Points on a hilly landscape, in no order, each with its height.
A ball rolls from a point to the lowest of its 2 nearest points, and stops where none of them is lower. Distance is the straight distance between rows; heights are no part of it.
Bote (h 513): [110  90 124 114  78 119 162 136 116 130 105  77 152 106 151 153 131 166
  72 166]
Fugu (h 294): [220 123  88 134 144 142 144 159  57 115 132 122 114 136  85 113 148 194
 132  85]
ragib (h 609): [139 169 115  86 111 189 119 111 123  94 136 141 131 122 157 151 114  90
 143 101]
kisar (h 653): [115 145 137 176 146 101 156 147 109 168 124 161 162 151 176 153 128  48
  87 117]
kosud (h 185): [139 141 128  99  95 161 193 118 117 126 130 131 134 105 206 184 163 104
 106 137]
Vig (h 212): [151 110 103 137 122  74 153 170  49 119  87  79 119 115 138 121  88 136
 132 122]
vun (h 555): [125 109 124 152 162  93 167 143 129 184  75 160 166 108 154 166 146  35
  92 171]
gomi (h 695): [104 129 141 170 129  77 130 168  96 205 127 135 146 138 136 121 131 141
  98 184]
lifa (h 573): [174 149 111  85 141 183 121 122 122  74 120 144 134 130 129 157 109  83
 180  73]
bifu (h 525): [114 138 140 155  94 107 131 143 134 173 157 134 129 129 113 112 150 182
  95 137]
Tuvon (h 702): [ 83 153 110 130 111 131  79 102 165 110 152  97  99 163 146 141 119  87
 134 149]
binuf (h 283): [143 140 134 102 102 154 134 149 123 120 129 130 120 121  78  72 161 196
 112 109]
tupak (h 304): [ 90 112 160 149 105 109 145 153 144 149 149 134 148 104 159 146 126 134
  72 143]
Dev (h 691): [150 123 152 159 175 115 132 121 127 159 152 196 182 144 149 164 141  89
 103  71]
Rusu (h 412): [102 148 129 111 129 138 139 125 141 117 144 103  86 121 201 150 130  52
 159 163]
sunis (h 682): [ 95 160 121 147 120 137  78 124 173 136 156 153 131 170 141 165 116  74
 131 143]
zotaz (h 622): [122 140 141 154 164 113  99 127 130 164 174 180 146 145 164 173 134  66
 124 114]
nere (h 501): [ 95 133 150 155 144 116  99 109 179 112 168 152 107 136  86  91 122 132
 152 136]
Didid (h 203): [150  98  94 107 188 136 117 138 126 110  67 113 129  98  72  92  97 135
 176  68]
reva (h 662): [117 138 137 117 123 190 145  84 170 138 121 202 170 128 125 134 134 119
 106 112]
besi (h 625): [105  89 143 185 114  88 146 129 134 151 153 145 177 151 121 150 153 152
  53 127]
tora (h 541): [166 128 127  82 129 163 124 103 112  83  99 144 161 104 115 159 110 120
 143  62]
foseb (h 534): [126 127 129 172 155 133 129 138 163 178 126 177 154 132  48  87 153 172
 113 134]
gofit (h 716): [ 92 145 113 127 116 112  92 106 142  92 151  64  79 171 121 104 117 128
 144 154]
Gine (h 711): [ 94 152 117 143 132 146 105  83 149 155 174 138 130 115 134 126 101 126
 118 131]
Kole (h 217): [152 113 136 141 120 164 145 136 148 138 126 171 143 148  60 100 192 212
  98 156]
rinan (h 727): [106 149 127 174 138  90 101 164 106 180 148 129 113 153 133 115 118 145
 126 205]
feg (h 392): [ 94 128 134 139 170 135 111 104 205 158  64 188 131 106 109 102 154  95
 153 127]
pivub (h 485): [114 142 144 139 121 130  99 137 148 120 170 128 111 108  79 102 122 167
 142 145]
Lilid (h 221): [197 116  89 156 130 105 138 176  30 117 132 130 123 156 102 121 117 171
 136  96]
vik (h 734): [142 104 155 156 161 145 151 114 166 143 132 219 189 149 132 155 153 104
  89  86]
rof (h 290): [146 102 113  88 190 169 103  97 158  72 106 107 119 140 107 129  98  91
 201  83]
dulo (h 546): [114 154 143 146  81 110 147 103 147 130 134 153 119 106 173 170 149  91
 113 137]
faka (h 249): [155 112 106 107 167 145 110 111 124  96 115 114 136 118  90 127  80 110
 181  47]
kunu (h 338): [128 144 137 121  84 113 132 114 109 108 118  82 121 106 154 151  86 120
 159 124]
torep (h 719): [115 153 124 144 162 159  88 117 190 158 133 191 143 157 106 150 138  64
 151 105]
neban (h 580): [109 109 151 159 115 111 133 110 166 156 156 162 153 118  96 139 157 156
  85 107]
zoroz (h 463): [ 96 106 139 144 116  92 164 148 146 176  88 131 144  89 146 131 117 106
  84 196]
gegi (h 464): [116 165 138 146  89 120 129 148 113 172 157 108 100 140 118  96 140 166
 134 155]
tivir (h 384): [156 106 128 102  96 123 134 155  92 102 126  86 142 113 115 133 124 197
  96  89]
lorup (h 490): [154 120 109 147 145 103 133 144  57 102 157  82 101 140 103  96  87 146
 174  91]
podi (h 339): [166 159 124 118 119 154 118 154 101 113 144 108  87 137  73  73 158 171
 162 121]
Faliv (h 200): [106 130 144 125  95 108 134 145 129 112 133 110 121  78 161 143 112 133
  91 145]
Pufal (h 429): [110 122 148 150 174 136 129 102 181 158 102 210 160 120  97 114 155  88
 124 101]
sali (h 399): [144 121 125 118 116 113 131 115  76  91 125 100 137 112 146 167  86 104
 160  74]
Firi (h 753): [110 145 129 163 147 113  81 138 126 167 179 148 114 169 109  96 119 162
 134 168]
ved (h 488): [172 130 119  84 110 160 153 119  91  91 118 128 150 116 161 174 128 106
 125  55]
dul (h 230): [155 109 122 113  96 112 181 168  46 131  95  61 122 119 125 115 140 173
 110 142]
sasor (h 231): [179 132 131 119 109 183 154 141 121 119 111 133 118 131  62  83 192 207
 127 129]
nuze (h 523): [123 123 124 102 120 123 162 114 119 117  78  98 125  61 155 149 103  71
 139 185]
salof (h 359): [148  77 128  94 125 164 162 105 151  94  97 111 165 111  96 115 131 182
 109  67]
sagaf (h 238): [135 118 121  94 153 165 132 115 151 107  63 116 145  82  80 104 106 122
 169  79]
tadi (h 648): [120 151 125  98 132 189 122  91 160 116 124 158 141 104 121 115 112 116
 138 105]
veg (h 311): [147 134 129 116  99 113 163 183  81 150  90  72 102  97 128 112 134 167
 127 190]
nevob (h 252): [150 103 103 116 160 114 101 112  98  72 148  55  77 204 118 106 107 170
 168 125]
lig (h 497): [115 107 137 129 132 124 189 144 133 166  97 165 158  99 168 189 172  55
  92 194]
tup (h 676): [108 155 122 114 118 166 118 101 140 127 152 130 135 110 121  94  95 149
 118 111]
pof (h 216): [154 124 105 112 146 115  86 120 109  78 125  91  98 162  87  90 107 158
 184  95]
vezav (h 673): [121 137 154 128 136 162 126  97 173 148 174 174 143  96 132 166 136 105
 146 112]
rad (h 118): [207 133  88 120 173 155 116 164  93 116 107 123  95 150  66  75 126 171
 185  90]
saz (h 248): [128 124 118  94 151 131  81  85 159  95 133  91  87 169 105  87 120 159
 176 118]
mefi (h 623): [115 123 162 123 103 133 127 105 168 151 162 145 141  95 117 149 139 145
 120 100]
bafiz (h 700): [106 147 129 113 142 166  77 115 199 116 152 152 113 163 124 151 133  75
 156 122]
Zazes (h 319): [136 130 124  76 171 184 103  98 170  81  97 143 119 105 117 123 122  92
 195 108]
matok (h 542): [ 93 144 110 118 104 104 131 125 113 138  91  84 104 106 163 103  93 114
 133 191]
Rek (h 449): [141 102 109 151 142  92 125 137  72  98 145 107 133 133 114 140  65 112
 164  70]
Kub (h 366): [108 142 127 128 138 144 124 100 198 134  68 155 124  98  93  82 127 144
 149 121]
fipem (h 397): [152 171 138 130  92 131 132 163  80 132 145  96  79 132 117  97 157 168
 148 162]
Rupu (h 495): [ 79 114 142 116 135  93 110 129 150 134 142  69  79 155 177 117 113 110
 152 180]
Giron (h 352): [107  93 120 119  85 148 144 101 163 117 143 122 167 134 151 165 160 151
  56 122]
nom (h 556): [114 142 127 149 168 104 119 136 124 175 145 155 123 162 193 173 147  37
 139 161]
ros (h 611): [119 126 152 166 138  84  94 149 113 165 133 169 179 163 111 137 127 128
  74 100]
nol (h 272): [165 109 119 108 130 104 111 132  81  89 113 126 130 119  85 108 113 165
 141  61]
deg (h 775): [ 97 130 145 170 157  88  80 110 136 163 170 161 128 175 132 102 117 121
 137 135]
Ladep (h 480): [129 140 109 106 122 132 170 115 150 155  77 136 118  77 174 160 133  52
 134 198]
nav (h 279): [142 125 117 118 100  86 154 135  86 124  78  66 118  95 157 138  86 118
 141 120]
Gisok (h 409): [132  98 136  99 102 155 147 107 155  92 133 112 158 104 130 136 139 164
  81  83]
kel (h 474): [ 96 134 153 150 142 124 104 113 178 142 140 186 138 122  87  93 133 120
 130 111]
Vefof (h 341): [202 129 113 119  97 142 144 160  86 106 126 102 120 134 101 122 149 217
 115 112]
Mab (h 792): [ 82 113 152 139 157 109  84  98 165 137 180 136 104 181 159 115 112 114
 146 145]
beda (h 545): [123 135  99 120 131 103 126 135  77 106 111  54  95 119 146  99  82 132
 148 174]
vol (h 181): [138 136 132 107 102 117 105 112 111  74 129 128 121 101 145 112 109 164
 117 105]
Pegu (h 332): [119 131 137 120 113 146 138 122 171 134 106 154 133 112  79  72 145 180
 109 106]
Laz (h 443): [ 92  91 126 113  92 134 143 116 136 141 115 114 160 120 173 178 157 128
  44 159]
govu (h 299): [155 148 130 174  97 155 142 150 115 150 154 157 129 157  83 118 184 194
  98 174]
nugu (h 447): [ 76 134 150 140 126 109  92 136 126 121 177 116 108 124 123 117 114 123
 136 168]
Kab (h 558): [128 104 125 124  86 139 162 157 113 135 141  79 137 134 131 126 157 211
  68 159]
vit (h 649): [106 172 127 111 102 168 108 130 141 122 146 143 127 127 166 167 118  78
 126 135]
Zuza (h 446): [125 171 113 113 101 158 165 128 116 147 138 168 131 133 188 182 175  84
 118 157]
bebo (h 524): [152 117 103 139 148  87 131 146  42  98 134  60  92 141 134 104  94 145
 177 160]
rik (h 507): [140 147 131 149 137 152 108 155 170 145 139 151 115 123  56  86 135 183
 149 153]
kenan (h 519): [ 98 121 137 128 154 135  85  74 206  80 138 138  94 154 106 102 128 120
 166 138]
dorer (h 178): [191 141  96 121 144 135  96 145  85  96 126  99  88 193  96  87 114 173
 185 115]
pafo (h 508): [ 94 137 140 134 102  89 138 160 127 169  94 118 111 103 150  97 115 124
 115 201]
Kitap (h 86): [176  96 100 145 124  94 175 180  20 131 112  92 125 134 122 123 122 168
 114 117]
zeku (h 105): [131 136 126 116 106 104 115 142  95 104 146  96 112  88 144 122 108 173
 113 144]
lov (h 487): [ 88 143 146 129 140 127 123 120 136 147 174 141 102 145 194 149 146  50
 152 156]
tes (h 370): [120 116 146 162  99 108 156 124 136 160 119 167 177 164 169 185 165  92
  68 115]
vefi (h 233): [155 125 127  88 133 123  93 111 134  85 110 128 123  99  95 106 113 164
 154  82]
Lari (h 367): [127 111 113  98 108 106 163 150 120 160  64  78 121  71 131 112 112 144
 107 185]
gif (h 318): [180  78 120  99 132 134 148 139 105  93  93 124 152 120  82 100 134 208
 118  67]
Suti (h 287): [153 138 110 124 140 136  99 138 110  93 161  63  67 186 129 106 126 179
 166 180]
Fek (h 393): [119 103 122 103 146  87 123 121 101  81 113  52  84 140 176 129  94  83
 170 131]
gomap (h 288): [129 127 127 105 130 119  94  95 144  83 149  84  91 143 145 128 100 124
 173  96]
sedot (h 572): [158 140 132  74 106 193 165 108 127  88 130 155 145 116 142 166 176 115
 119  85]
Lonom (h 602): [ 92 132 123 164 152  84 134 139 112 186 110 143 150 118 154 153 129  46
  84 158]
fof (h 353): [140 129 125  84 180 196 114 101 200  79 145 136 101 150 126 150 137  85
 201 124]
Mito (h 465): [ 84 124 131 123 143 102 126 125 162 132 129  92  83 115 185 129 115  64
 145 188]
pereb (h 581): [118 164 126 123 112 177 144 108 136 148 150 199 153 147 167 162 156  97
 103 125]
mel (h 650): [125 124 150 187 148  66 125 165  89 182 122 131 173 155 132 132 120 132
  84 123]
kem (h 403): [ 99  90 158 162 116  84 167 150 131 172 102 145 174 118 164 163 131 106
  68 169]
sebov (h 574): [120 124 149 175 154 104 104 146 123 167 147 175 173 158  62 111 129 146
 105 113]
Punal (h 390): [ 86 129 160 166 122  95 114 138 133 146 169 146 136 105 135 142 113 120
 113 151]
katef (h 165): [171 127 104 105 170 155 124 165 121 114  82 113 111 108  64  64 124 174
 167  97]
tum (h 175): [117 103 133 140 106 152 144  93 169 147 137 171 186 165 137 182 171 122
  67 110]
vid (h 476): [112 144 152 170 102 100 132 108 146 149 139 187 150 144 150 151 141  95
 102 112]
navo (h 405): [122 126 131 111 113 143 191 127 135 141 100 136 136  79 198 177 142  85
 101 183]
zepe (h 345): [117 132 128  96 133 126 115 115 127  92 150  76  86 126 186 140 113  73
 161 120]

Call two points neighbours if one is among the 2 nearest of the other. Go from one point of each pair to the other, from neighbour to neighbour, staying as low as possible. Name the highest point that can't be avoided.
Kole / Rusu -> kenan
Kole / tum -> nere
tum / zeku -> Gisok
tadi / kosud -> reva

Where does a ball stop that starts at each point below?
Firi -> pivub
bebo -> Kitap
matok -> zeku
nere -> Kole
bifu -> Kole
